A landscape with many peaks, sampled at points; each row gives a point and its height.
A climber steps from a point to whichever of its 2 nearest points has the largest rise for the distance, and stops where none of them is higher. Distance is the straight distance between rows; heights are no part of it.
j_666: [108 108  55  77  93 119  77 118 136 121 108 112  85 120  68  98  84 113
  55  76  92 113 101  74  94  92  70  91  90 105  93]  (h 45.8)
j_533: [135  97  93  85  82  99  57 100  68 121 107 156  86  89 129  84  85 110
 107  81 130 117  89 105  98  85 124  70  85 110  98]  (h 20.6)
j_205: [125 101  66  73  89  76 130 132  71 124 106 117  84  82  82  91 104 122
  72  62 107  98 106 116  93 127  92 117  99  83 107]  (h 67.4)
j_660: [ 55 103  94  98 106  94 122  76 131  93  72  64  98 156  93 130  90  77
  81  90  95  81 115 102  89  69 107  72 127 106  92]  (h 26.0)
j_547: [103 114 108 113  92 118 122  95 128 111  82  60  87 155  85 129 134 118
 109 125  94  79 129 121  91  84 117  93 138 137  70]  (h 62.3)
j_389: [127  81  75 110  74  61 132 130  79 149  79 101  83  89 106  86 100  94
  93 117  95 104  90  98 101  99  96  93 118  54  92]  (h 54.0)
j_267: [110 112 127  98 105 112  56 120  90  83 119 160 121 101 141  99  74  88
  97  82 111  97  91 100  96  61  96 103  93  88 125]  (h 7.5)
j_175: [117 118  64  58 104 112  85  92 114 119 141 126  89  90  88  92 112 144
 112  76  74  98 134  88 108 112  90  95  77 122 110]  (h 28.8)
j_989: [ 97  59 113 124  77  53 116 111  86 147 118  98  76 113 165  94 107  85
 119 101 105 102  91 107  90  78  92  94 134  62 105]  (h 30.5)
j_825: [113 123 105  55  98 121  94  79 100 118 119 112 100 130  67 128  84 116
 131 111  95  85 144  84 107  91 101  95 107 121 102]  (h 31.3)
j_87: [119 105 130 103  89 121  78  75 148  82 111  90 113 100  86 110  70 104
 113 147 124 121 110 122 112  79 102 105  98 133  74]  (h 43.8)
j_461: [ 76 104 142 121 119 107  92 104  60  80 106 102  82  81 103 111  74  78
 100 115 121  96  96 119  89  82 110 109  81  60 132]  (h 18.8)
j_712: [ 99  94  92  82  81 123 112  78 141  98 107 109  58 132  45  94  95 143
  73  78 103  93 108 116  77  95 117 110  79 126  97]  (h 38.7)
j_71: [119 136 139  82  95 116  72 109  87  98 125 136 112 129 122 138  96  92
 127 114 113  75 118 102 106  63 105 118  87 110  93]  (h 5.9)
j_833: [ 91  97 149  66  67 125  99  86  72  78  95 150 102  91 101 104  78  64
 111 106  96 102 116 107  99  61 103 101 108 123  89]  (h 14.0)
j_812: [128 119 106 109 115  94  63 106 122  88 122 123 118  61 125  79 115 107
 120 131 112 118  93 107 127  81 114 116  74 120 105]  (h 52.1)
j_572: [ 91 100 154  77  61 123  75  92  55  76  95 155  77  97 119 116  77  78
 114  99 114  90 126 114  93  69  94  99  84 102  86]  (h 14.8)
j_337: [ 91  62 106 102  84 116  69 115  89 114  83 109  94  66  88  95  78  75
  96  92  72 118 111  86 108  96  84  77 129 105  90]  (h 42.1)
j_276: [ 89  89 115 116 105 102  94 117  54  98 115  90  91  69 119 106  79  99
  91  94 131 102  67 120  90  99 112 116  96  65 123]  (h 17.4)
j_187: [122  92  58  92 101  60 128  99  84 132 120 115  76 105 136 115 118 126
  80  64 113 133 101 109  81  94 105 104  84 123  96]  (h 49.3)
j_458: [ 71  96 108 104  86 110 115  72 138  90  97  71 108 124  72  94 108 138
  82 103  92  85 114 138  96  99 153 102  97  97  96]  (h 54.1)
j_912: [112  84  60 103  73  89 113 118 122 129  56 111  97  74  74 104 110 111
  84  91  72 112 133  87  82 111  78 110  94  90  85]  (h 44.9)
j_234: [109 101  78  84  81 122  92 105 138 110 124 105  80 129  63  87 102 127
  48  63  95  97  85  94  96  91  98 115  87 117  89]  (h 42.2)
j_519: [ 95 101 116 119 107 108  53 133  97  99 106 144 101  79 142  89  78  94
  88  85  98 105  90  97 101  60  72 107 111  84 137]  (h 8.3)
j_30: [ 86 105  55  61  90 116  95 136 108 105  72  94  96  97  85 114  73  93
  73  93 115 110 105  91  89 133  91  74 105  50  99]  (h 44.2)
j_309: [ 83  80 108  87 108  85 115 111  59 132  83  99  83  80 161  61 105  95
 107 101 111 105  86  81 128  86  58 102 125  74 140]  (h 10.2)
j_620: [ 86  73 156 101  57 113  70 132  62  87 114 131  75  67 132  84 101  77
 117  95 104 100  68 113  80  99  99  83 109  95  99]  (h 16.8)
j_791: [ 91 100  91  71  93  97  83  95 153  69  83  87  90 160  71 143  94  96
 102 115 119  91 131  90  84 105 103 104 115 117 106]  (h 47.6)
j_917: [ 89  77 116 162 104  83 106  75 102 104  96  75  74 107  76  84  87 108
  72  97  90  91 109 141  74  88 122  84  67 103 106]  (h 45.0)
j_977: [ 95  73 124 120  74  70 104 136  78 151 104 107  67  80 152 114 104  87
 125 107 113  86  53 106 105  89  95  88 119  68 100]  (h 33.3)
j_37: [109  99  97 112 106 116  90  85 149  87 112  53 127 111 102  94 120 142
 110 124  82 104  87  89 119 120  92 101 111 137  93]  (h 68.8)
j_438: [ 97 124  90 111 123  86 129 116  90 100  87 101 122  80  89 100 126 119
  81  85  62  91  90  95 115 131  52 128  86  78 127]  (h 43.2)
j_560: [103 112  70  90  96  59 165 123  92 108 104 113 115 113 142  91 137 113
  84  63  71  92  92 112  93 113  90 126  94  55  92]  (h 22.3)
j_290: [109 107  81 104  81  66 147  84  88 102  40 107 128  63  92  74 124 111
 116  99  83 110  89  94  99 128  87 122  93  78 100]  (h 27.1)
j_623: [126 122 108  91 117 111  90 108 113  86 118 105 129 110  80 102 107 104
 120 127  86 103  88  73  98  91 132 105  89 101 102]  (h 25.6)
j_365: [125 117  54  82  78  72 134 128  78 108  90  94  97 106  82  98  76 110
  68  69 119 102  89 119  94 148  84  96 107  88  84]  (h 61.0)
j_650: [ 97  80 123 109 109 113  75  80  67 107  95 121  88  55 116  55  95  77
 121 116 130 101  46  87 110  92 108  93  95  97 104]  (h 21.1)
j_422: [ 88  95 126 132 114  98  84  96  96  80 126  88 117  89  82 125  94 103
  90 100  96  91 134 126 106  99  89 140  90 115 123]  (h 47.3)
j_280: [110 107  97 108 118 102 119  99 106  83  81  95 150  77 108  96 140 129
 138  87  49  83  98 101 127 141  74 116  98 111  88]  (h 39.0)
j_277: [115  86  66 122 124  50 120 105  88  97 112  90 118  80 134 108  96  70
  96  77 127 121  84 101  91  98  64 118 119 117  98]  (h 14.2)
j_229: [103 108  98 124 100 116 115  94 124  83  68  56 100 152  78 126 134  99
 117 134  86  76 140  99  70 104  96 102 133 118  80]  (h 57.1)
j_895: [100 102 133 111  94 133  96 108 115  88 149  95  85 132  97 133 122 129
  99  98  80  67 119 126  91  98  95 140  61 125  75]  (h 34.1)
j_789: [ 97 118 106 105 126 116 128 104  86  85 100  89 135 103  55 113 119 108
 103 102  71  94  94 101  80 132 112  93  82  70 103]  (h 45.6)
j_3: [ 85  89 152  93  55 120  54 124  59  69 103 143  77  85 137  95  82  85
 116  83 126  91 103 108  73  85  94  95  98  82  93]  (h 15.8)
j_56: [119 123  70  73 102 107  67  93 106 131 124 156  86  90 113  91 117 139
  99  81  91 120 125 107 111  85  97  85  61 117 108]  (h 26.9)
j_2: [ 60  81 104  88 104 105 116  75 127  85  60  91  88 131  90 126  71  67
  91  97  99 106 125 109  70  51  99  69 115 108 100]  (h 27.8)
j_694: [117  95 105 101  95 116  89  86 113 107 106 119  65 106  45 112  76 123
  88 103  98 105 132 110  82  89 104 106  74 128 102]  (h 35.5)
j_585: [106 125  52  79  82  76  97 117 127  88  66  85 132  81 104  95 104  85
 111  96 127 104 108  80  97 150 124 107 105  93 101]  (h 59.5)
j_314: [123 108  90 103 107 102  49 107 124 102 130 121 127 117 114 104  93 118
  83  93  82 115 106  96 124  73  94  99  98 136  93]  (h 36.0)
j_822: [ 79 112  66  96  85 108  95 125 151  71  55  99 120 108  90 133 127 105
  98  75  79  82 108 107  71 165  67 112  85  92  92]  (h 38.8)
j_260: [137 111 112  81  79 106  44  98  75  99 118 148  85  88 114  97  78 118
 121 106 132 108 120 110 105  89 112  92  64 110  96]  (h 21.9)
j_231: [ 91 111  92 117 121  80 108 119 116 106 103 104 115  72 130 105 134 125
  93  81  68  94 113  90 105  93  73 148  86  96 140]  (h 46.7)
j_186: [118 124  56  88  84  71 129 120  99  96  80  81 123 102 101 101  92  95
  85  78 115 110  76  86  91 145 112  95 105  91  85]  (h 64.5)
j_373: [106 122 122  91  71 128 113  90 124 126 104  80  81 159  82 122 128 137
 102 115  94  70 119 130 102  83 125 100 129 133  65]  (h 68.2)
j_933: [ 83  62 126 110 107 102 121 114  84  86  79  96  75  73  72  72  84  61
 118 113  88 105  86 110  98 115 108  44 134  75 106]  (h 30.7)
j_913: [ 81 115 138  76 109 136 105  68  97  85 110 104 133 107 102  96 104  63
 142 131  94  78  89  76 124  73 110  98 130 113  76]  (h 12.4)
j_164: [114  99  82 106  90  80 130 105  92  86  55 111 126  55  61  89 115 112
 107  86  95 112  95 117  87 134 118 110  99  91  96]  (h 25.5)
j_135: [102 125 103 125  97  86  47 118  98  95 102 126 107  62 159  89 120 110
 120 109 133 115  96 104 105  76 114 113  72  89 117]  (h 57.4)
j_325: [122 100  88  70  99 101 110 119  66 122 124 125  72  84  61  94  84 118
  79  77 110  99 112 108  89 114 103 108  90  83 121]  (h 62.1)
j_847: [ 97  87  68 113  97  51 143  92  70 126 107  81 114 117 158  93 104 104
  78  97 108 111  88 108 106  92  67 109 115  61 107]  (h 26.2)
j_534: [101 109  99  97 115 102  60 101 108  83 115 113 128 107 113  91  82  84
  88  91  72 107  87  66 130  76  86  97 120 116 111]  (h 36.6)
j_81: [ 89 119 120 108 134 115 120  66  94  92  84  65 129 128  66 106 121  73
 137 133  98  80 114  73 100 114  99  88 115  95 106]  (h 11.1)
j_357: [ 99 101  82 115  96  59 148 108  81 126 100  91 116  88 148  94 123 127
  89  86 109 102  80 118  85  98  81 134  97  59 126]  (h 24.2)
j_368: [ 99  91 117 109 115  91  72  85  71 138  85 128  85  61 154  62 121  86
 125 112 137 105  65  80 117  75  91 102  85  95 118]  (h 19.8)
j_752: [121  83  72 101  86  49 138 112  88 138 112 120  63 117 139 100 122 112
  79  76 107 128 111 116  74  80 105 113  95  89 101]  (h 53.3)
j_23: [103  56  90 118 110  76 121 115  77  85 117  88  89  68 129  89  80  66
  98  78 125 111  69  99  92 100  65 113 137 120  98]  (h 13.2)
j_159: [111  82 139 117  96 103  75  93  87  92  97 120  80  74  71  95  79  63
 131 128 124 101 118 112  97  90 135  89  93 107  85]  (h 20.1)
j_219: [116 116  79 100  93  53 155  74  73 116  58  89 120  88 112  67 120 106
 101  97 119 107  67  89 108 133  80 119  91  85 108]  (h 28.7)
j_287: [ 92 114 113  96 134 117 128 113  70  98 122  91 114 116  67 115  90  92
  82 112  85  87  82 107  97 104 106  92  94  50 113]  (h 49.0)
j_355: [ 74 118  80 125 114  87 108  98 131  65  62  73 108 118  59 105  78  87
  69  92  97 101 116 112  82 140  72  81 100  80 120]  (h 33.9)
j_803: [ 98 135  68 102 119  91  95 104 103 116  93  76 133 105 123  94 133 100
 101 103  60 104 103  53 127 127  88  88  94  96 106]  (h 64.7)
j_101: [ 67  99 138  76  99 130 112  64  89  73  99 117 118  83  94  81  88  57
 125 122  96  98  94  91 110  66 114 101 115 109  89]  (h 13.1)
j_659: [ 83  97 124 121  93 120  78  50 113  88 103  84 112 133  85  98  77 115
  82 113 103  96  72 101 119  75 114 102 109 118 102]  (h 33.1)
j_190: [ 91 100  93 101 126 101 103  86  89  96  64  88 103  67  74  71  87  79
 102 113 117 114  84  65 117 121  90  89 110  85 121]  (h 32.0)
j_244: [ 82 114  93 130 117  99 126  94 123  78 106  66 107 136  50 101 101 107
  53  81  72  82  98 112  93 128  79 100  96  92 102]  (h 37.5)
j_464: [127 119 127  92  66 120  71  72 117  94 125 121  82 132 100 123  75 144
  90 117 122  92 120 130 116  85  87 106  68 134  69]  (h 25.9)
j_769: [ 93  74 100 159 115  79 105  76 111 121  51  72  80  86  61  87 108 105
  88 105  97 111  95 103  97 123  74  75 105 112 116]  (h 33.4)
j_872: [ 85 104  71  58 108 125 111 111 117 100  93  98  96 116  38 119  93 104
  84  83 108 103 130 102  65 133  87  77  85  62 105]  (h 41.0)
j_654: [ 85 115  89 129 129  97 118 102  98  93 104  76 115 105  64 103 112 112
  57  85  68  87  94 104 113 131  47 114  94  90 120]  (h 40.4)
j_211: [113  76 137  97  83  99  94  92  59  94 105 118  68  84  86  96  70  68
 121 104 143  99  98 115  88  89 143  99 102 105  86]  (h 21.3)
j_939: [ 88 108 121  88 129 121 115  62  82  92 109  72 134 112  78  89 112  73
 144 129 113  77  93  73 112 112 122  96 119  95  95]  (h 11.7)
j_364: [108  66 118  84  61 106  91 144  64 117 114 140  65  83 143  84  90  98
  99  79 100 108  60 118  91  87  91  69 126 102  92]  (h 18.2)
j_805: [103  91 112 129 109 105 107  93 112  76 115  87 124  88  69 121 105 125
  90  97  74  94 122 130 107 118  97 129  83 126  99]  (h 44.3)
j_857: [119 110  39  65  92  68 115  93  86 133 114 111  72 111 115  94  98 128
  81  64 114 125  97  87  95 107 112  75 100 114  97]  (h 45.5)
j_270: [115 133 120  87 112 110  54 129  93  97 146 137 119 124 138 114 108 118
 120  91 110  90 111 103  93  76 121 110  84  96 114]  (h 6.6)
j_291: [ 86  67 127 154 118  89  95  98  87 141  76  88  69  74  84 107 102  88
  94 109  81 101  88 100 119 112  57  75 109  99 118]  (h 36.2)
j_530: [112 123 128 122 119 121 110  87 121  85 110  92 111 128  71 127 115 103
 119 140  77  91  93  88  93  79 116 112  84 118  96]  (h 23.9)
j_153: [ 87  65 103  97  86  93 131 110  51 116  77  86  81  69 128  64 102  83
 106 109  99 100  70  93 133 119  63  85 137  82 114]  (h 11.0)
j_699: [ 91 129 147 103  95 113  65 100  98  77 124 104 107 115 123 146  89  90
 122 122 118  80 128 113 116  67  91 134  86 109  92]  (h 5.2)
j_626: [114 110  57  77  98 103  89 129 103 145 101 128  92  90 100  93  96 102
  65  90  83 125 105  84 105  77  86  87  90  75  94]  (h 50.7)
j_207: [117  92 113 121 116 116 114 107 117  69 112  84 131 102  81 112 124 132
 119  90  49  78 115 117 108 139  81 121 106 125  81]  (h 41.5)
j_612: [ 92 121  55 114  92  86  95  94 150 107  80  74 113 116 121  98 117 115
  77  99  64 103  99  56 116 114  83 104  94 116  99]  (h 58.2)
j_497: [132  76 100  99  88  89 106  96  70 106 106  98  94  76  72 102  83 100
 106  93 144 113  96 115  81 117 143 106  97 115  91]  (h 22.7)
j_878: [ 87 103 108 103 135 105 137 113  67  94 116  98 103 104  62 107  77  84
  76 103  95  93 113 142  96  91 101  85  88  48 112]  (h 52.8)
j_636: [101 108 133  97  97 118 106  70 162  93 102  64 112 120  88 129  95 103
 120 151 121 107 109 126 107  80 106 100 114 130  72]  (h 40.6)
j_870: [110 115  59 110  93  42 146  64 101 113  72  81 108  99 132  55 114  81
 100 104 125 111  82  69 106 124  99 111  99  94  95]  (h 27.0)
j_275: [ 90  86  83 132 105  71 103 119  91 118 119  85 103  80 162 121  92 102
  97  64 141 122  95 113  73  82  91 120 111 110 109]  (h 15.4)
j_311: [100 110  54  75  89  83 140 107 125 102  70 102 125 109 139 103 144 115
 119  83  72 107 114  85  95 129 134  90  93  84  67]  (h 54.3)
j_831: [ 74  88  76  64 105 110  92  79 117  67  92  80 123  91  93  82  88  71
 123 111 144  95  77  74  95 119 127  97 127  86  88]  (h 53.2)
j_292: [125 103  82  91 116  86 103 125  76 106 152  91 107 131 126 112 129 122
 103  71 102  98  90  98  79 115 130  98 101 115  99]  (h 49.1)
j_565: [ 95 109  81  95 112  87 127  82  72 105  53  80 112  75  86  66  96  84
 101 100 138 107  72  81 121 145  82  91 110  76 111]  (h 30.3)
j_751: [113 113  69  96  95  53 115  95 104 116  84 118 107  88 130  73 129  90
  94 110  87 132 108  82 116  81 135 108 100  86 102]  (h 23.7)
j_450: [ 87 103 135  88 122 105 105  86  67  84 142  88 117 109 129  94  96  78
 126  98 124  78  56  84 104  84 117 120 119  94 118]  (h 42.8)
j_177: [109 115 102 104 143 102  88  95  90 104 110  76 132 101 104  95 128 113
 111 105  84  96  97  61 128 123  73 111  92 121 129]  (h 70.4)
j_618: [104  80 125 104  95 144 126  96 122  93 136  92  77 136  83 108 122 131
 100  71  74  55 104 135 101 111 117 129  82 121  63]  (h 36.3)
j_664: [ 85 123 127 128 103  92 104  73 101  95 102  83  86 118 102 147  93  90
  92 116 109  88 138 140 110  62 114 103  62 131  73]  (h 17.0)
j_326: [131  81  71  92  77  64 130 145  76 158 105 117  60  98 114  90 108 112
  86  91 111  99  99 115  93  95  93 102 112  68 100]  (h 59.8)
j_483: [ 95  59  79 115  81  55 129  94  67 129 103  87  94 107 167  86  96  81
  87  96  99 115  95 104 107  85  75  96 135  70  94]  (h 28.2)
j_797: [ 77 108 129 125  80 122  74  60  95 101 114 102 101 136  92 102  86 115
  59 101 103  80  81 129 116  69 127 106  82  95  88]  (h 30.6)
j_914: [ 96 123 112 105 137 106 129  82  87  77  76  87 141  92  55  94 127 116
 117 100  84 100  85  98  99 148  91  92  78  90 118]  (h 43.3)
j_14: [ 50  92 105 105 115 107 101  53 130  73  75  51 104 151  88 112  86  84
  93 107 105  87  95  82  98 102  91  78 119 102 114]  (h 24.3)
j_628: [105 124 108  70 111 111 106 105 105  80  93 104 113 125  68 106  77  70
 109 115 102  99  85  63  96  86 129  91 115  81 101]  (h 27.2)
j_796: [102  79 117 155  95  94  89 115 108 111 112 102  46  98  65  98 101 108
  55  91  92  93  94 137  83  94 107 111  81 106 107]  (h 46.6)
j_792: [ 76 126 127  87 119 117 123  92  85 109  81 122  86 109  98 142  80  61
  95 101  85  96 111 114  98  42 108  72  86 104  86]  (h 16.9)
j_44: [121  99  81  85 115  84  96 112  79  99 145  86 118 127 124 103 102  94
  97  76 107 111  71  82  97 103 129  88 115 114  89]  (h 46.8)
j_148: [125 118 129 102 111 116  68  80 138  82 128 111 126  83 106  86  80  94
 123 152 121 109  99 108 126  78  98 107  91 123  79]  (h 47.4)
j_435: [ 95  95  98 117  97  92  90 124  74 102 130  82 101  81 139 120  83 112
  95  71 148 106  80 116  72  97 114 126  94  93 113]  (h 16.4)
j_338: [ 78  66 147 108 121 115 119 109  67  96  86 105  55  69  89  57  99  71
 123 122  95 105  68 106 116 110  80  55 110  89 127]  (h 28.6)
j_790: [ 95  70 138 127  86 120  63  99  94  87  98 126  84  88  90  94  69  76
  89  99  81 106  93 101 100  75  82  91 115 118 100]  (h 39.3)
j_485: [102  78 120 154  96  85  73 116  97 145  91 104  69  73  93 121 106  91
  94 115  80  95  87  98 106  93  73  96  97  96 110]  (h 39.2)
j_335: [ 84  73 118  87  85 106 121 104  90  68  82 103  74  78  75  53  77  52
 111 112 106 110  74  91  89 104 118  71 142  87  96]  (h 32.6)
j_8: [114 103  85  85 100 129  79 120 122  85 105  65 135 123  85 114 120 114
 131 123  83  93 139  84  84 137 102  89 120 103  79]  (h 49.9)
j_354: [121  84  83 116  82  75 109 114 101 145  59 100  99  66  85  94 111  87
 106 120  86 115 104  77  97 105  99  93 112  69  97]  (h 49.4)
j_741: [ 96 105  91 101 115  94  93  98  66 121 108  95 120  67 129  98 109 107
  94 103 104 111  66  92 115  95 108 109  84  78 123]  (h 17.5)
j_589: [122 119  93  40  89 113  97  84  96 108 117 100 107 142  92 111  92 116
 145 110 124  94 112  73  91 102 134  78 120 111  91]  (h 29.7)
j_669: [145 114  98  63 116 120  93 125 114  97 136 107  98 116 117  84 134 139
 141 106  69 110 136 103 102 117 125  73 103 123  85]  (h 56.3)
j_222: [ 88  70 133 147  73 123  53  93  88 101 104 122  72 108 106  92  74  96
  62  88  91  87  65 120 103  78  77  88 102 101  93]  (h 35.8)
j_45: [ 72 109  92  98 110  90 102  99 121  57  61  80 112 115  68 110  64  56
  95 100 113 101 133 104  82 130  96  79 111  72 120]  (h 31.6)
j_402: [102  81 112 115 104 126 133  97 125  71 110  87 103 138  63 105 122 128
  99  61  59  55 112 129  96 130 104 117 106 121  66]  (h 38.5)
j_377: [ 98  74  92  95  95 109  75  80  90 100 106 113 111  57 117  55  89  81
 120 107 128 108  63  92 109  85 129  90 114 111  75]  (h 22.2)
j_531: [103  95 111  63  96 109  84 103  53 117 137 123  74  94  85 107  65 105
  95  76 118  91 125 111  96  97 105 110 101  89 123]  (h 57.9)
j_780: [ 77 123 122 131 112  93 123  54 113 107  93  56 104 125 113 125 107  96
 105 119 107  77 106 134 120  64 124  86  90 140  85]  (h 15.5)
j_174: [104 102  86  71  93 109 107 103 153  66  90  92  89 142  59 129 105 128
 115  97  91  83 140  90  76 139  96 107 103 125 102]  (h 44.1)
j_345: [ 97  84  81 107  85 110  89  86 162  78  87  67 115 100  90 102 107 149
  92 118 104 114  82 103 108 110 111 113 108 128  97]  (h 62.2)
j_858: [152 123 131  69 100 129  99 114 101 108 138 106  98 118 112 109 120 133
 150 134  82  97 135 109  93  99 113  97  90 118  77]  (h 52.2)
j_609: [ 83  89 118 111 107 108  79 131  80 109  92 121  80  68 141  75  88  93
 101 102  92 103  75  89 119  74  52 100 128  80 145]  (h 9.2)
j_903: [ 99 124  51  80 100  88 118 127 105 138 103 107 104 107 120  91 113  95
  63 100  70 112 102  82 115  91  87  94  84  52  86]  (h 55.4)
j_282: [ 82 116 133 120 110  94  95  85  80  91  90 110  73 108 100 138  81  65
  92 111 106  93 131 127  98  48 106 100  62 103  88]  (h 18.5)
j_378: [114 103 113 114 134 119  89  82 111  97 117  62 131 112  91  89 128 125
 124 129  87  97  97  73 125 125  76 106  94 139 108]  (h 75.5)
j_876: [ 56  83 154  94 112 124 113  53  74  78  94 117  84  69  90  53  98  57
 125 127 104  96 102 103 100  82  99  94  95 113 103]  (h 12.3)
j_853: [ 75 115  56  91  95 111  92 121 127 105  56  82 108  91 108 115  76  83
  77 115  98 106  96  71 105 129  71  85 103  55 113]  (h 47.9)
j_528: [106  82 122 118  85  81  75 149  79 158 101 118  66  67 107 128 107  86
 112  98  99  87  95 107 103 104  97  95 102  75 102]  (h 35.9)
j_170: [103 110  52  99  95  51 121  72 114 112  87  93 107 101 135  69 125  77
  97 103 121 130  97  79 118  95 138  95 114 101  81]  (h 25.2)
j_221: [ 94  94  50  80  83 105 104 119 151  96  64 100 109  92  77 121 114 120
  82  76  82 104 124  87  82 131  79 112  85 100  88]  (h 41.6)
j_941: [ 63  82 103  77 104 108 102  91 121  56  61  90  94 108  77 108  67  49
 101 107 106 110 126  90  80  96  99  76 123  79 111]  (h 29.9)
j_230: [122  73  95  84  73 100  81 117  66 130  97 145  77  85 136  78  85  94
  95  75 108 121  68 100  93  80 110  60 115 102  85]  (h 19.3)
j_38: [123 108  93  95  92 131 103 114 105  83  83  70 120 134  80 110 127 103
 137 139  85  84 154  88  69 120 105 102 126  97  77]  (h 52.6)
j_203: [ 94  93  82  81 105 120  78 101 116  94 102  80 141  99  68 125  89 105
 100 102  94 110 130  88 101 119 103  91 108  99  91]  (h 47.0)
j_480: [ 94  87 129  98  89 110  57 121  68 111 124 124  66  82  92 113  73  93
 103  81 115  91 146 116  91  96  91 119  97  94 119]  (h 54.2)
j_697: [102  81  91 136 111  97 103 126 106 110 102  96  63  97  55  97  84  95
  48  99  84 102 103 123 101  94  75 100 105  86 109]  (h 52.5)
j_344: [ 95  93  95 113 108  82  99  75  62 141  97  99 100  76 167  82 121 100
 106 105 129 122  58  93 109  75 104 104  82  87 115]  (h 18.7)
j_744: [117 107  67  93 113 103 125 128 111  96  86 106 116 102 136  93 154 118
 128  79  48  94 112  87 106 128 127  87 101  95  67]  (h 51.1)
j_467: [ 85  91  76  99  96  90  70  99 154  48  74  71 101 127  86 131 106  92
  84 116 118  97 101  93  86 136  99 113  98 110 119]  (h 51.9)
j_258: [ 80  80  71 120  93  94  90  83 151  72  58  65 107  99  75 107 111 128
  80 108 110 109  89  98  93 127  98 109 105 112 116]  (h 56.8)
j_798: [117  91 105 122 105  85 109 105  78  94  89 103 113  54  58  97 102  97
 104 103 108 111 106 126  92 123 129 111  91  93 111]  (h 24.1)
j_698: [ 82  81 104 131  91  97 115  70 122  95  89  74  93 112  71  81  94 124
  71  92  94  93 117 145  75  91 147  92  76  97 102]  (h 49.7)
j_236: [121 117  52  90  85  57 152 109 115  97  82  93 113 121 133 104 130 107
  96  66  91 113  89  88  83 136 119  96  93 112  68]  (h 58.7)
j_339: [120  97  91 134  99  82  82  92 131 109  95 104 104  67 127  88 120 123
 101 125  83 119  94  95 126  73  89 129  81 138 109]  (h 47.1)
j_748: [101 113 124  87  99 130  93 107 105  90 149 115  77 109  90 133 111 129
 109  90  93  73 140 118  88 105  89 139  41 115  93]  (h 32.3)
j_433: [ 99 118 108  47  97 112 120  93  94  99  86 100 105 134  80 124  92  71
 131 107 121  89 103  73  93  87 137  88 133 100  85]  (h 28.4)
j_615: [ 83 124 113  92 114 133 108  86 109 126  89 109  92 147  72 158  99  86
  99 104  93  87 116 100  87  57 103  74  97 115  76]  (h 15.6)
j_385: [ 96  79 117 122 124 111 110 126  85 105 118 113  56 106  63 103  64  76
  71 102  91  96 126 141  92  73  77  82  90  73 110]  (h 60.2)
j_970: [118 118 116  77  98 110 105  74 110 102 103 118  85 109  58 131  75 111
 119 119 110 102 148 110 102  79 112 105  85 132 101]  (h 33.0)
j_83: [101  94  62  63  96  96  80 102 136  80  91  81 133  82 100  92 100  90
 123 114 146 109  99  81 100 122 134  97 120  95  88]  (h 55.9)
j_10: [ 89  93 123 129  98 100  69 124  86  93 118 103  89  71  85 123  89 105
  92  90 111  93 147 130  84 105  95 139  80  96 120]  (h 50.6)
j_132: [116 115  85  91 115  80 132  89 118  92  87  92 148  64 126  72 148 120
 141 106  83 100 102  93 135 136  99 111  98 113  93]  (h 37.1)
j_770: [116  87  95 146  99  91  70  96 115 113  88 101  93  70  88  94 102 112
  86 116  87 114  88  87 113  85  92 117  96 127 109]  (h 43.5)
j_225: [ 92 131  60  90 108  83 111 117  93 131 106  87 125 108 131 101 133  98
  81  93  62 104 101  74 118 114  98  88  94  63  94]  (h 60.0)
j_640: [ 73 115 145 126 133  94 111  79  71  82  94 102  82  98 102 114  80  63
 104 124 108  91 110 115  95  63 101 104  69  79 132]  (h 20.2)
j_498: [ 88 112 110  76 111 118  88 101  90  68 103 113 116 100 114  68  76  75
  95 101  70 109  63  57 127  93  78  82 118  89 117]  (h 38.6)
j_827: [ 86  56 116 111  90  87 121 115  71  95 112  94  66  62 129  59 104  75
 111 100 109 100  41  98  97 109  74  96 145 116 106]  (h 12.1)
j_568: [109  77  63 101  97  74  96  85  96 117 104 100 106  74 133  72  99  79
 104  94 131 125  71  89 109  82 129  90 121 120  72]  (h 23.5)
j_532: [ 96  75  80  79  90 118  67 105  91 117  94 103 111  77  78 106  70  95
  92  86  93 118 133  87 106 103  94  86 117 103  88]  (h 44.4)
j_545: [ 90 122 142 130 141 105 112  67  93  86 104  89  99 119  80 121 100  90
 102 128  95  94  92  95 106  76  99 112  65 106 132]  (h 22.0)
j_157: [105 122 126  99  63 122  81  70 106 105 118 118  87 149  93 122  93 128
  74 104 121  75 104 133 113  71 114 115  72 121  67]  (h 28.1)
j_40: [139 105 125 104  75 108  41  97  97  86 113 139  78  97 103 108  71 116
 114 118 127 100 135 114 110  85  86 102  70 127  88]  (h 23.4)
j_569: [ 83 109  70  87 106  94 112  81 108  75  97  68 119  97 108  67  77  63
 107  89 140  83  62  64 104 152 110  96 127 104  86]  (h 50.4)
j_980: [ 73 138  77 107  95  97  98 112 127  72  52  87 129 104  71 117 110  97
  95  90  86  94 101 107  80 167  68  95  91  74 109]  (h 36.5)
j_893: [ 83  88 112 114 136 114  93  57 109  83  78  84 108  87  62  81  82  83
 106 118 115 116  96  78 116 103  86  91 101 114 120]  (h 33.7)
j_223: [ 98 107  88  67  90 104 106 117  90  68 106 108 104 107 128  62  68  73
  84  88  96 114  53  71 115  94 114  74 129  91  95]  (h 36.4)
j_301: [ 79 101 134  67 127 121 101  87  65  80 117 106 112  90 119  68  92  80
 109 102 100  96  64  70 126  95  81 104 110  96 134]  (h 40.7)
j_343: [104  83 100  71  70 106 115 126  80  67  94 111  80  89 105  57  66  76
  88 103 102 117  54  84  99  95 106  75 138  96  92]  (h 34.7)
j_251: [128 106  83  82 114 103 109 136  90 103 129 107 114 105 116  97 144 128
 118  76  64  91 112  94  96 128 131  99  92 105  87]  (h 52.3)
j_955: [104 113  89 100  94  77  76 128  92 122 116 128  95  72 151 101 125 121
 101  84 112 118 114 118  97  78 131 120  80  98 114]  (h 52.9)
j_768: [112 110  97  72 103 129  89  92 110 109 163 124  77  95  90 107 117 139
 118  78  80  77 130 107  97 110  77 122  54 127 108]  (h 30.4)
j_425: [101  89 103  94 121  93  98  95  78  83 149  87 120 114 138  94  92  79
 106  81 119 102  48  86  99  86 116 104 118 116  99]  (h 44.7)
j_782: [ 86 115  59 110  92  91  89  95 137 113  54  77 103 100 114  95  84  93
  74 112  87 114  92  51 113 109  61  99  98  92 115]  (h 52.4)
j_228: [113 100  90 102  86 118  77 107 132 109 139  99 108 124  93 100 110 142
  68  83  76  96  86 103 109  90 108 119  85 134  79]  (h 39.1)
j_619: [ 94 107  88 100 109  86 106 136 116 113 110 121 111  63 141 109 132 125
 100  72  78  97 126 108  94  89 105 146  82  89 123]  (h 49.2)
j_487: [ 78  70 120 137 109 115  80  64 108  86  83  87  90 100  70  93  66  84
  89 112  95 115  93  98 100  76  97  82 108 114 107]  (h 36.1)
j_455: [ 95  98 109  67  67 128  96  97 151  94 108  78  98 152  81 108 117 154
  97 112 101  81 108 123  92 106 134 103 119 107  84]  (h 60.6)

For each start below, name the point where the climber stops.
j_650 => j_219
j_847 => j_485
j_895 => j_205
j_280 => j_205
j_223 => j_251
j_355 => j_326
j_244 => j_135
j_534 => j_251
